Each row is a point on a landscape with many peaks, with its height.
From any point a climber steps to the highest of the 5 points nearest to it. It stops when none of these is higher. Distance is the straight distance between rows; heights are no part of it.
vapid: [161  98  93 117 146 168  97  95 109 111 105 112 120  81 157 154 118 137
 159 150 148  98 173 104 158 168 144]  h=5.40
Tori: [ 99 129  91 140 156 166 164  95 134 113 166 141 148 120 151  71  91 160
 146 154 100 117 133 143  85 127 132]  h=6.65
Tos: [171 138 134 103 150 137 108  79 178  59  65 110 131 132 130 132 142 129
 123 159 177 145 153  88 123 140 143]  h=5.24
sika: [184 124 124 125 139 185 109  91 149  97  96  86 123 121 162 171 171 127
 147 135 165 116 163  84 148 166 160]  h=6.30
Ruvul: [121 131 117 141 105  91 110 167 124 171 125 132 133  97 129 140 155 151
 145 112 139 136 115 114 136 147 142]  h=7.40
bunan: [170 121 108 103 154 178 123  65 156  35 100 120 149 159 133 161  93 162
 134 150 174 112 167 119 145 147 170]  h=4.94
kada: [137  90 167 176 141  78 151 113 102 113 141 111 127 131 103 112 173 101
 126  81  88 177 111 161 130 128 155]  h=7.13
Suven: [ 72 145 110 122 119 174 133 109 119 189 190 155 134 125 154  94  96 165
 144 173  87 102 105 119  95 130  78]  h=6.61
Zuv: [147 163 104 133 143 175 164  94 121  97 143 126 165 145 171  78  80 143
 120 147 111 139 146 149  77 144 120]  h=6.63
zan: [ 88 136 104 112 138 156 112  91 154 162 135 131 148 104 166 119  98 172
 154 154 112  92 131  89 106 156 101]  h=7.28
nizod: [126 152 160 120 112  80  98 244  84 132 155 133 104 167  92 165 147  89
 102  84 150 108 102 193 161 121 129]  h=7.01
karef: [115  91 167 148 138  64 153 110  95  97 126  94 121 154  61 100 159  74
 110 102 102 193  85 163 177  98 145]  h=5.71
Pino: [188 126  92 108 183 170 132  69 202  56  76 129 147 170 139 156  56 137
 115 155 192 131 175 109 140 132 163]  h=2.08
pezu: [136 159  78 130 149 178 160  94 142  85 157 114 163 122 183  81  64 148
 138 138 109 127 155 143  89 115 123]  h=9.14
Ganol: [ 99 135 119 180 119 155 192 133 111 154 214 155 131 163 131  89 122 138
  78 110  85 147 130  97  95  97 118]  h=7.99
Kov: [ 80 135  96 105 127 171 113  90 129 211 181 165 152  92 179 128  92 139
 169 173 108  67 107 127 136 140  65]  h=6.42
nirag: [105 133 120 108 130 157 120 109 129 125 127 144 156 124 152  93 130 150
 121 132 105 134 130 114 101 143 112]  h=9.22
Midof: [153 130 151  92 103 131  87 122 154 129  50 125 112 139 107 128 152 118
 112 144 154 162 136  71 136 150 106]  h=6.22
kozod: [128 171 161 125 119  96 128 225  78 162 210 137 118 216 125 162 144 146
 141 160 145  91 133 199 143  90 129]  h=5.32
lazov: [112  99 176 144 140  97 178 107 131  87  88  98 127 174  51  90 163  68
 111 107 112 183  79 164 162  79 118]  h=6.15
Nelup: [107 103 130 199 130  82 154 176  81 143 207 126 122 134 121 110 139 135
 122 110 102 141 119 152 139 116 161]  h=7.76
bev: [102 127 160 141  95  92 154 176 108 130 159 130 116 172  81 122 143 122
  93 124 135 181  53 131 144 119 110]  h=6.24
rases: [129  95 171 137 124  64 151 111 129  79  76  74 108 136  68 109 161  65
 126  99 109 170  79 151 179 106 121]  h=6.17
vab: [141 140 114  96 147 165 154  78 145  56 113 152 149 136 155 124  81 167
 135 140 119 135 147 128  90 142 132]  h=4.91
tizus: [164 119 144 117 107  62 109 221 104 155  82 126 115 112 104 177 133  76
 132  61 143 101 135 164 142  95 119]  h=9.18
doz: [110 183  80 124 138 211 176 108 128 151 155 153 158 141 163 105  96 127
 139 153  95 117 139 141  55 102  97]  h=5.39
sok: [105 123 165 124 103  75 176 156 100  93 126  96 118 176  61 122 120  59
  90 121 115 181  65 157 175 106 107]  h=5.29
dofa: [140 101 134 141 133 117 108 125 124 120  93 118 109  94 117 155 171 123
 138  79 128 136 143 111 147 130 172]  h=7.15
puf: [108 161 112 102 108 160  92 115 143 173 111 138 132 130 155 144 127 127
 100 173 150 113 135  71 143 171  85]  h=8.16
mabe: [ 97  94 118 155 116 136 114  95 133 161 161 138 110  79 170 158 139 169
 189 131 114  93 145 147 142 137 150]  h=6.45
Nise: [112 130 138 116 120 101  81 204 117 167 123 130 127 108 128 179 155 111
 142  97 133  95 153 137 118 130 121]  h=8.65
Por: [121 153 155 137  77 121 161 136 124 128 132 135 124 170  83  85 129 112
  94 147 115 194  94 135 135 123 116]  h=8.79
mor: [116 137 143 149 146  65 125 203 108 151 170 131 102 139 119 138 144 128
 149 107 126 136 115 166 128 114 133]  h=6.47
guk: [197  84 117 142 123  88 136 167 139 137  70 132 118  66 117 184 174  42
 107  67 144  95 173 136 158 101 154]  h=7.51
gemur: [114 151 142 107 110 100  96 209  92 198 185 149 118 177 124 163 140 134
 154 141 170  77 116 165 112 138 119]  h=5.37
suri: [132 112  97 107 154 192 117  52 132  68 128 124 146 110 188 162  61 157
 162 186 127  71 172 122 131 184 155]  h=4.74
tavo: [ 70 151  88 148  93 147 128 134 125 221 206 167 125 140 160 133 112 169
 123 176 105  95  92 140 117 102  97]  h=5.73
minal: [132 174 115 125 123 180 160 126 143 114 134 150 149 154 130  66  91 124
  91 141 111 164 127 130  76  99 108]  h=5.06
Dov: [ 72 133  98 118 109 187 109  78 132 144 171 152 150 103 191 119  76 147
 167 173 101  71 128 135 121 146 108]  h=6.69
zaren: [144 125 139 113 127 152 109 105 151 119  87 124 147 128 103  92 142 123
 110 144 149 161 129 100 107 143 134]  h=7.36
Pob: [121 109 153 145 142 124 174  96 127  74 115 113 146 134 109 100 143 129
 120 116 106 163 125 166 117 117 143]  h=6.73
gero: [158 164 165  98 122  70 101 220 111 120  70 127 120 161  89 178 155  61
 103  55 172 109 130 176 141  99 100]  h=7.82
beg: [ 74 128  93 125 105 123  87 137 113 214 154 147 119 109 150 171 103 166
 184 158 153  52 122 152 155 120  45]  h=5.91
Demad: [110 135 132 121 115 137  99 102 145 145 122 140 127 101 151 128 147 147
 140 128 124 115 119 104 116 163 117]  h=8.03
givu: [115 137 134 130  93 138 140 137 122 130 132 136 143 167 109  73 115 145
  89 123 122 170  88 117  92 101 125]  h=6.40
Lakog: [148  92 172 125 140 136 139  97 154  49  79 100 131 109  98  98 162 116
 108  98 142 169 128 135 129 127 157]  h=5.66
ropiv: [129 129 163  99 112  87 115 164 140 131  94 134 105 133  77 151 139  87
  87 102 141 155  89 140 166 120 105]  h=6.23
lugov: [151 123 132  96 116 109  89 161 132 161  90 114 120  91 143 189 146 100
 140  86 152 104 150 101 147 125 144]  h=7.63
mur: [103 123 134 158  97  90 173 188 111 166 198 156 121 175 113 116 130 127
  71 139 111 155 104 117 141 113 121]  h=4.69
vas: [128 131 160 106  98  89 115 174 124 138  96 138 123 162  73 116 151 115
  98 134 129 152 100 131 130 141 106]  h=7.34
ruzif: [106 122 149 167 101  69 168 192 101 148 172 112  94 179  80 127 110 105
  67 114  90 159  80 157 165  92 119]  h=6.00
gov: [167 107 121 166 146  69 119 188 100 156 160 118 125 109 136 145 164 105
 186  68 125  80 139 182 115  87 154]  h=6.72
zev: [161 146  73 119 183 194 165  78 159  69 141 159 142 136 171 110  46 140
 147 140 120 124 156 153  68 129 149]  h=5.51
Tun: [151 149 131 105 139 173 116  77 144 102 123 127 143 130 151 110 115 143
 123 140 142 124 140  91 112 159 144]  h=7.33
tosom: [ 95 107 115 113 139 165 102  94 132 159 129 131 116  73 185 150 148 148
 175 141 137  77 151  98 149 174 132]  h=7.57
komi: [134 103 172 128 101  70 135 116 133  98  74  99 104 116  86 101 174 114
 122 103 123 171  94 145 141 121 138]  h=7.25
lufur: [166  94 155 141 166 132 121  93 142  56 100 120 126 101 130 102 155 122
 132 122 114 155 144 134 118 140 155]  h=4.37
korev: [104 127 156 187 107 108 200 156  94 116 152 121 116 173  79 103 130 108
  64 129  84 190 106 118 152  62 118]  h=7.81
gimi: [149 124 129 125 124 127 133  89 125  85 127 132 162 159 119  97 114 127
 108 127 115 162 130 132 102 123 137]  h=6.21
kekez: [ 91 149 125 102 117 166  80 108 136 170 101 105 127  90 164 151 105 149
 135 145 118  97 135 106 131 162 100]  h=8.64
zivi: [124 107 121 141 132 147 117 120 114 140 126 120 116  83 160 134 151 159
 159 120 140 110 146 110 128 155 149]  h=7.18
togom: [119 160  91 159 112 172 192 155 103 178 190 149 142 154 137  92 113 146
 101 148  68 141 125 110  91  89 133]  h=7.75
pigap: [156  93 163 122 146  91 114 143 115 119  84 109 117  72 114 155 183  78
 115  60 120 144 156 127 155 123 148]  h=7.26
kisa: [141  93 138 211 127  82 150 138  86 114 161  96 104 113  88 109 167 125
 149  95 108 163 131 150 137 127 134]  h=7.79
pari: [162 178 106  72 139 184 157  87 186  60  68 161 139 161 130 113  75 135
 105 177 167 141 156 142  83 119  98]  h=3.29
zinor: [120 130 122 121 125 130  89 157 130 177 108 119 107 101 144 197 144 125
 144 106 167 105 165 107 135 148 129]  h=8.05
vatos: [107 130 127 129 109  69 116 191 101 186 190 121 107 142 124 155 140 137
 171 102 132 116 114 161 132 117 137]  h=6.16
Sugi: [ 91 109  94 189 143  94 127 147 122 180 185 114 114 110 134 129 140 168
 165 108 122 110 111 155 120 124 122]  h=6.80
podek: [146 116 151 162 138 102 112 148 118 136 141 124 109  99 121 128 162 137
 142 113 104 150 116 121 128 140 148]  h=6.71
Moz: [142 129 138 110 119 116 117 116 151 108 108 130 119 125 119 130 156 118
 106 110 151 151 125 110 121 139 142]  h=6.74
Fugil: [181 126 119  98 131 165 130  74 136 130  88  86 119 103 150 152 146 125
 123 160 153 108 159  70 170 167 120]  h=8.15
vuvak: [130 117 144 154 138  77 101 172 107 194 149 148 130 106 149 191 137 121
 182  93 144  81 159 190 119 105 139]  h=7.45
Zema: [132 155  93  84 148 183 123  62 139  70  99 132 156 118 164 123  95 138
 133 166 141  97 150 113 107 143 133]  h=6.34
razel: [132 123 153 126 108 118 136 116 141  99 123 130 113 125 101  83 158 135
 122 126 115 205 125 117 114 133 132]  h=6.56
nup: [108  98 159 152 124  88 161 156  92 104 170 118 120 144  83  95 132 124
 117  99  94 169  93 155 131 131 143]  h=7.65
rivu: [111 139 134 108 103 118  75 127 153 163 118 140 115 122 111 159 147 140
 124 133 130 122 102  87 127 158 125]  h=7.27
Zafo: [155  88 130 152 127  88 110 155 133 165 102 154 121  78 137 181 163 113
 162  63 143 114 172 132 138 136 149]  h=7.38
Gim: [105 154  86 133 160 183 175  95 119 140 169 134 146 138 172  89  93 150
 135 132  64 114 138 142  69  94 127]  h=6.12
Zer: [102 135 107 140 108 160 147 135 126 193 197 153 147 140 154 121 108 145
 138 156 115 113 102 113  92  98  88]  h=6.28
fupu: [117 132 148 112 125 126 100 129 138 136 111 144 121 129 116  98 129 128
 122 137 136 139 131  93 143 152 135]  h=7.42
Tiko: [133 130 147 149 131  73  87 201 111 157 139 129 101 111 126 165 145 116
 157  70 124 102 154 147 136 113 144]  h=7.98
vozel: [103 115  95 115 159 189 141  58 109 117 148 123 155  89 195 101  73 170
 165 158 107  62 152 127 119 120 112]  h=5.85
Rekif: [138 125 185 125 104  56 140 212 125 125 128 125  86 181  54 143 127  73
  84  92 133 145  79 170 153 108 100]  h=5.76
mefo: [149 122 153 119 128 133 150  73 157  47  84 145 156 142  89  99 131 121
  99 130 145 179 130 167 114 122 144]  h=6.41
Zimub: [175  95 136 112 128 136 100 108 147  98  63 102 119 115 132 130 173 131
 131 124 144 143 140  72 136 138 154]  h=5.70
libi: [124 152 155 124 100 118 135 170 143 139 134 154 116 163  80 102 119 117
  88 133 121 152  66 109 112 134 103]  h=6.38
Gukat: [136 164 161 127 114  86 119 237  82 145 191 125 113 175 112 153 143 100
 142 109 149  78 127 185 135  88 132]  h=6.14
zamo: [101 111 122 191 152 130 158 112 105 137 193 120 141  96 141  86 137 152
 136 136  92 137 127 130  96  96 157]  h=7.72
bog: [128 144 155 107  97 105  96 177 152 164  81 118 114 130 103 142 145 122
 102 120 156 138 109 117 132 141 112]  h=6.18
luk: [ 82 148  99 111 103 140 106 150 126 186 176 149 131 144 144  90 132 163
 118 155 132 127  83 107 106 150  93]  h=5.67
foni: [134 146  82 107 135 185 122  64 152  69 109 131 152 114 187 139  59 154
 147 147 131 111 167 121 107 146 140]  h=5.30
mumep: [115 125 136 147 110  71 120 197 115 169 166 133 114 144 100 126 127 128
 125 102 118 141 114 140 145 114 132]  h=6.11
Dekof: [128 143 126 116 141 178 121 109 160 102 104 157 139 140 145  86 117 158
  97 160 117 149 125 116  94 138 122]  h=7.69
Lar: [176 116 130 107 164 151 137  79 178  22  88 135 129 146 135 111 107 163
 129 150 169 157 157 140 118 122 159]  h=5.38
san: [118 154  84 142 168 199 181  56 153  83 171 142 165 123 197 104  34 145
 163 153  79  87 149 162  90 107 130]  h=5.58
zepef: [ 81 128 103 127 142 165 130  71 143 160 166 123 144 104 182  86  86 172
 170 152 104 113 117 132  96 120 106]  h=6.99
kifi: [133 109 127 139 147  97  97 162 110 181 122 123 121  89 140 189 158 136
 167  87 135  77 158 135 129 125 144]  h=8.04
dus: [129  95  80 125 146 189 103  75 125 140 115 108 122  48 190 166 134 117
 176 174 151  63 160 104 179 185 141]  h=4.27
Runod: [122 146 184 110  84 101 131 145 131 111 105 109 114 166  75  97 137 101
  89 130 121 180  76 132 123 121 106]  h=9.01
Rur: [112 116 118 130 138 145 101  92 137 141 146 121 117  79 179 127 146 162
 185 130 124  97 137 135 116 143 166]  h=6.68
bim: [162  79 142 153 143  73 110 157 128 124 103 118 106  76 103 163 172  78
 153  54 118 128 140 151 119 121 170]  h=7.60
tek: [138 143 139 113 147  62  98 220  85 154 139 138 102 149 113 171 127  89
 119  88 158 102 134 166 123 114 146]  h=7.92
bup: [121 147 169 128 116 154 146 129 149 100 103 143 145 161 102  82 113 118
  68 141 138 174 100 124 115  99  90]  h=6.51
keru: [115 109 125 142 136 130 138 126 142 121 139 122 143 112 159 107 148 144
 150 128 102 133 148 136 136 147 162]  h=7.70
Moto: [136 156 117 126 125 147 163 111 127 116 118 142 146 149 112  72 103 134
  85 147  95 149 104 141  72 115 115]  h=6.08
Tofi: [157 165 109 130 131 184 147  91 142  76 102 155 164 149 111  79  85 124
 111 160 135 139 120 137  80 118 110]  h=4.62
Ladiz: [103 110 157 157 104  89 169 164  97 100 125 103 103 161  58 124 140  80
  78 110  97 180  92 148 177 116 111]  h=5.27
Zese: [114 116 164 153  99  91 187 146  95 107 135 107 122 172  61  99 121  64
  77 127 107 194  81 143 147  66 103]  h=6.32
ruv: [140 121 128 155 101  71 134 216  94 160 213 137 115 180 118 153 128 147
 134 140 126 107 122 164 141 106 140]  h=4.64
futu: [ 80 129 105 127 111 127 118 126 121 213 186 176 129 137 166 142 107 156
 166 147  99  94  98 132 110 120  88]  h=6.09
Lonu: [158 121 157 114 114  76 102 169 129 148  38 121 114 100  97 168 147  83
 114  93 145 125 133 156 163 128 132]  h=8.44
Doko: [106 152 130 135 112 103  94 168 129 189 149 160 118 134 101 121 135 145
 147 120 130 134 109 114 117 156 131]  h=7.02
Gakit: [147 100 107 115 176 155 127  94 142  44 125 128 157 120 150 125 127 158
 121 133 131 148 163 114 112 153 185]  h=5.65
mato: [103 112 132 153 123 121 154 149 105 168 200 131 125 146 134  97 140 139
 115 128  94 133 116 135 126 111 131]  h=7.03
Ronu: [ 88 130 119 124 113 182 100  50 139 192 168 136 120  75 166 148  91 162
 171 165 119  36 138 137 168 158  60]  h=6.05
pugo: [154 143 116  91 136 156 124  87 137 117  78  98 132 126 146 153 141 128
 107 169 150  97 153  74 132 162 127]  h=8.98
Suguf: [110  89  85 142 147 186 118  58 102 120 147 108 131  48 197 170  92 135
 192 185 154  39 144 109 176 163 107]  h=3.15
fadeb: [163  96 172 112 122  85 114 113 133  75  37 110 120 102  81 129 183 101
 123  83 148 131 150 114 157 132 150]  h=5.60
Leben: [113  93 128 159 139  69 149 176 139 132 185 120 131  98 131 117 169 136
 151  95 116 135 116 140 111 121 177]  h=7.21
Godi: [104 132 161 128  93  76 134 164 106 124 122 109 116 151  85 106 122 117
 108 113 117 142  91 166 163 107 117]  h=5.28
ginel: [ 97 139 146 170  87  90 184 192  98 141 185 144 115 193  73 128 117  98
  51 125  94 165  90 119 149  84 120]  h=6.10
Rog: [160  95 162 134 126  80 130 154 123 106  47 106  97 103  85 151 156  54
 114  71 133 162 108 145 193 123 128]  h=7.71
Rar: [106 156 118 108 105 140 106 157 150 212 116 142 127 140 147 153 112 130
 116 152 154 109 115  90 137 155 118]  h=7.77
kuneg: [172 125  92 118 149 163 144  82 172  39  99 147 156 162 122  91  73 134
 106 146 151 174 152 168 104 112 138]  h=4.19
dega: [ 82 147 105  96 109 163  95 143 152 189 137 167 114 120 155 137 114 146
 147 173 125  82 120 117 123 172  83]  h=7.86
kepuf: [114  77 110 137 139 136 111 105 118 195 130 127 104  76 165 151 153 163
 188 123 128  68 138 136 136 150 119]  h=6.60
mogi: [131 163 129  66 110 145  98  87 165 119  79 130 144 167 114 107 136 134
  88 160 164 127 138  83 113 161  99]  h=8.00
gotik: [105 126 105 124 105 109  82 165 120 181 126 136 115 116 113 158 129 141
 156 112 123  89 117 134 132 138 135]  h=7.96
bovep: [120 118  76 108 164 171 111  65 134  59 134 131 156 115 176 128  86 159
 138 162 128 102 157 128 114 151 149]  h=5.57
besim: [170 109 142 108 118  72  94 176 130 113  55 112 109  98  89 164 163  53
 117  39 138 125 141 136 162 105 156]  h=8.07
les: [132 123 176 137 112 104 154 109 135 105  88 135 135 161  53  84 144 115
  92 114 127 183  96 132 119 108  94]  h=7.44
vuv: [172 134  78  90 183 153 158  59 201  40  96 170 145 153 136 180  47 151
 137 182 148 159 162 133 121 111 172]  h=0.58
nagi: [153 180  81 121 139 201 187 129 116 132 130 151 144 190 119  97  89 123
  87 149 109 148 120 134  59 111 102]  h=4.72
Bota: [110 163  82  94 140 201 110  86 139 138 131 130 139 124 168 108  74 140
 103 167 102  99 100  87  99 154  87]  h=7.80
lup: [157 126 120 104 140 139  96 129 129 152  90 100 128 105 139 150 145 125
 132 117 148  90 149  69 144 164 155]  h=7.41
Bape: [150  83 171 145 144  97 135 100 126  70  87 113 128  94 100 110 174 111
 149 106 115 164 124 129 154 132 170]  h=5.25
Setu: [131 108 128 181 137  61 135 190  88 136 158 111  97 116  93 147 158 114
 159  91 115 127 126 171 132 100 149]  h=7.17
Ponep: [ 95 130 123 153 118 109 151 164 116 170 214 131 134 145 145 115 104 164
 134 134 119 131 100 127 115 110 114]  h=6.13
vatup: [129 148 107  90 140 163  94 101 146 165  86  72 116 105 164 164 124 126
 136 174 166  97 140  75 149 187  98]  h=8.10
tute: [118 117 150 170 125  73 145 223  96 140 233 149 113 187 100 162 110 129
 108 128 112 130 130 165 160  88 132]  h=4.54
Zati: [135 112 112 137 134 160 108  88 110 101 124 120 137  79 171 121 143 149
 133 128 136 113 138 103 125 150 156]  h=6.35
Budi: [137 178 105  83 116 196  99  72 141 127  81 122 161 141 147 137 111 147
 103 189 158  99 124  73 117 165 111]  h=8.39
Fod: [127 147 151  90 117 145  90 137 165 112  77 118 115 140 100 110 125 136
  78 135 154 164 137 109 131 150 119]  h=7.29
gekar: [137  98 119 139 161 103 100 138 126 174 107 127 119  65 169 196 162 123
 187  85 148  90 168 149 132 125 140]  h=7.64
zim: [137 116 147 124 116  87 109 169 128 160  95 119 115  95 118 154 161 119
 138  80 131 133 141 119 163 131 148]  h=8.08
tumo: [101 123  94 102 138 160  99  94 118 186 120 111 133  88 170 170 115 141
 145 169 156  81 147  84 167 171 103]  h=8.87
nabot: [179 147 128  95 155 142 108  61 166  47  79 118 131 162 139 147 104 140
 111 180 177 126 174  93 124 146 139]  h=6.02
Mopef: [142  84 153 155 131  80 140 147 103  98  87 101  88 102  88 133 184  71
 119  62 107 143 106 154 155 125 131]  h=9.09
Balu: [133 142 126  92 117 150  91 105 140 118 108 143 141 128 143 108 138 150
 115 169 138 142 115  83 104 138 112]  h=8.22
pilap: [135 146 160 116 106  80  96 213  95 145 118 136 104 121 102 139 140 101
 142  77 149 122 132 142 136 127 127]  h=8.52
rilo: [194 105 128 124 126 144 134 112 118 104  45 100 108  83  95 180 181  91
 112 100 161 134 175  73 172 115 171]  h=4.79
lapu: [147 121 158 121  99 103 137 133 143 113  92 132 108 143  77  93 158 109
 105  92 117 177 103 124 122 131 135]  h=7.43
vidu: [164 109 156 133 101 113 110 143 141 101  56 109  97  97 103 142 174  93
 112  91 144 139 148 114 157 154 121]  h=6.26
mepaf: [ 97 117 110 124 118 119 105 135 114 188 141 114 132  91 173 162 139 152
 178 102 143  65 146 117 164 155 119]  h=7.16
Bubog: [119 104 136 193 130 109 167 138  85 118 185 107 127 137  96  82 128 117
 114 119  81 171 132 159 119  98 159]  h=8.46
fosop: [ 89 118 135  98 141 169 102  87 116 170 138 132 134  91 176 136 129 153
 165 147 127  78 140 112 127 164 112]  h=7.62
zomok: [115 148  95 138 120 184 179 103 115 151 166 158 143 171 124  74 105 135
  83 148  89 143 104 119  77 118 116]  h=6.39
vuso: [ 67 114 120 119 124 123 127 114 114 197 153 135 132  89 151 153 129 170
 192 147 116  96 129 138 133 130  98]  h=6.50
rikos: [144 173 106  92 143 147 134  85 164  71 108 154 158 153 135  81  98 124
 103 153 121 152 141 149  67 117 110]  h=3.98
mafod: [135 114 128 173 147 104 105 135 127 190 153 130 129  83 175 166 162 140
 195  99 133  82 147 146 141 125 147]  h=7.68
Dovu: [ 97 169  75 137 136 215 154  85 140 153 158 149 154 126 188  86  63 137
 125 171  97 100 108 153  77 108 104]  h=5.46
gal: [ 89 144 140 128 120 126 106 181 122 203 185 150 119 164 138 147 123 160
 154 153 148  93 120 161 148 131  69]  h=5.26
sul: [112 164  89  99 121 183 147 102 146 151 147 135 158 125 164 110  95 151
 125 137 110 125 119 111 111 142  96]  h=8.14
kopul: [125 170  97  96 128 178 131  97 167 132  97 138 137 151 152 107  99 144
  90 149 138 122 118 125  85 127  98]  h=7.59
sopap: [124 149 119 133  87 129 166 163 107 137 167 169 132 145  96 100 124 132
  84 142  98 166  88 122 120  94 102]  h=5.59
Sula: [102 158 106 119 146 158 127  71 140 121 126 144 160 120 170 107 104 152
 150 140 136 118 128 113  98 159 133]  h=7.91
bol: [160 126 137  93 172 135 142  67 194  15  66 155 161 155  86 117 113 124
 121 147 177 167 182 155 118  81 140]  h=2.91
Gota: [167 162 110  93 157 176 115  66 144  78  92  96 148 150 134 148 104 134
 127 173 173 100 171  72 148 163 148]  h=7.50
pipad: [184 129  91  98 188 162 127  58 170  24 105 102 127 170 132 176 102 117
 138 156 178  99 180  87 148 138 179]  h=5.07
geges: [119 141 112 151 127 145 157  99 128 117 140 127 159 137 117  79 130 146
 123 131  94 160 125 147 112 129 140]  h=7.53
tiron: [155  95 179 140 139 122 153  85 147  46  80 115 136 133  91  73 132  97
 100 114 119 172 134 155 122 111 126]  h=6.98
tilu: [113  84 144 194 134 110 184 155  79 138 199 127 108 150 101  99 109 138
  82 136  80 183 118 109 131  89 135]  h=9.21
tid: [ 88 102  94 114 149 187 124  58 131 128 140 134 151  88 197 135  87 163
 174 161 117  78 145 123 125 143 107]  h=6.43
Davo: [167 163 130  80 109 129  91 108 147 145  79 102 104 123 105 165 160 113
 120 150 147 118 153  63 146 163 125]  h=6.55
liv: [122 147 157 103 105  64  99 187 138 139  60 121  99 151  87 150 132  79
 101  99 160 126  79 149 179 108 109]  h=6.96
kuzor: [116 125 160 128  91  91 124 157 126 135 135 134 120 119 117 118 146 128
 120 126 114 158 117 121 106 150 130]  h=6.36
gar: [107 125 135 134 118  72 103 200 120 173 156 139 114 129 121 147 136 122
 144 101 142 124  98 161 147 120 120]  h=6.91
vonob: [107 135 118 174 107 146 183 134  97 144 201 140 145 136 153 108  98 146
 123 135  86 178 125 121 110  96 129]  h=8.86
zufe: [188 107 128 126 143 121 118  88 136  98  60 104 124  81 121 135 180 103
 120 115 159 148 158 103 146 136 153]  h=5.16
Sozu: [100 129 126 170  93 113 165 216 103 177 212 156 122 180 104 122 115 128
  76 166  97 139 128 104 140  79 123]  h=4.44
Nedag: [106 162 109 137 140 214 188 105 106 199 173 145 164 153 170  90  85 139
 132 167  90 112 111 124  64 114  78]  h=5.08
guluf: [ 97 131 112 130 134  87 125 163 126 182 194 137  99 137 151 140 145 166
 159 130 123 129 123 137 125 111 134]  h=6.33
sis: [144 106 122 164 158 161 155  91 115  76 152 128 155 124 157 101 125 151
 134 122 113 161 128 154  99 123 159]  h=6.64
movi: [ 83 119 130 134 119 119 129 149 142 169 181 153 141 151 119  96 131 162
 139 131 119 127 100 114 127 131 129]  h=6.04
ralug: [132 126 184 126  98  62 126 186 108 120  88 107  81 155  64 161 141  78
 103  86 119 148 121 173 175 111  90]  h=6.37
dogi: [139 117 140 154 147  76 115 232  96 163 174 130 118 153 112 152 127 128
 164  79 127 110 133 170 132  93 134]  h=6.84
dagi: [127 125 163 132 131 117 143 101 148  40  72 112 136 150  66  85 140  91
  96 117 119 182 111 131 136 100 130]  h=9.16
buvo: [ 90 119 149 168  97  96 185 188  96 135 213 152 139 184 107 155 108 105
  60 142  83 150 121 132 167  50 120]  h=5.33
tizol: [138 143  83 106 172 183 101  73 131  93 116  96 152 115 164 166 102 151
 152 183 172  96 158  80 161 162 137]  h=6.25
Kuno: [181 110 133 105 166 172 107  96 152  49  62 118 131 136 123 134 138 132
 124 120 174 129 165  98 153 143 152]  h=4.33
veke: [112 126 124 133 128 104 140 149 126 192 196 122 125 150 125 112 129 171
 158 134 124 114 100 141 107 117 120]  h=6.44
tiniz: [176 105 144 138 148 130 143  72 164  32  87 139 145 140 111 109 120 126
 134 138 157 160 133 165 108 113 155]  h=8.59
boro: [154  80 175 149 118  97 133 105 142  61  53  95 117  86  81 130 193  55
 121  64 122 150 123 158 172 130 148]  h=4.53
niti: [130 159 156 117 104  74 102 208 110 141 112 128  96 153 108 150 133 105
 130 111 136 112 100 155 147 128 137]  h=7.85
Rikeg: [172 125 100 103 149 156 103 109 140 125  80  93 109  71 146 177 173 102
 149 110 148 108 188  78 144 148 171]  h=6.31
pela: [ 91 132  98 111 142 181 103  69 135 117 140 137 144 112 180 133 101 145
 160 165 124  90 132 107 125 150 119]  h=7.10
gaka: [150 145 135  88 126 120 104 105 136 120  67 102 130  96 135 138 145 138
 122 120 164 162 133  74 141 157 131]  h=6.20
Zoga: [ 87 128 123 114 138 150 117 129 133 178 159 139 139 121 158 111 121 160
 168 142 115 111 122 120 113 144 129]  h=6.92
Pivo: [167 177 113  85 113 169 100  97 141 148  84 103 120 128 129 175 125 120
 105 184 166  93 136  49 151 191 108]  h=8.76
Lev: [122 127  94 137 156 159 113  66 125  83 173 127 145  92 183 118 115 176
 169 166 122 113 130 127 109 151 155]  h=5.05
Gisug: [160 134 152 103 154 148 126  80 166  49  69 132 137 141 117 101 132 125
 109 149 176 142 145 106 113 135 154]  h=5.81
Pab: [108 138 111 147 127 131 139 121 127 148 170 133 139 118 166  92 120 142
 138 115  98 157 107 130  95 140 143]  h=8.67
tes: [150 122 132 143 114  79 117 193 124 127  99 116 126 101 103 171 168  82
 129  53 140 114 127 151 145 117 133]  h=8.61
Kur: [137 121 140 174 132  74 139 163  88 172 200 142 114 121 138 140 143 161
 152  95 107 116 126 160 118 104 135]  h=7.19
fuso: [124 116 135 184 129  79 145 158  80 159 169 119 119 138 117 113 146 133
 117 111 125 165 130 135 140 122 144]  h=7.04

Call two points neighbours if one is among the 5 nearest of the other. Go from one point of each pair to the other, from neighbour to neighbour, staying as high as possible. Name the lowest point that can't be avoided.
vonob, tiniz | tiron
Runod, vonob | komi
tilu, pezu | Tori
Nise, tizus | pilap
tizus, Mopef | Rog
dagi, Runod | les
pugo, tumo | puf
nirag, vonob | Pab

Where does a climber stop that starts at each point below?
mur | tilu
guluf | tilu
gal | tilu
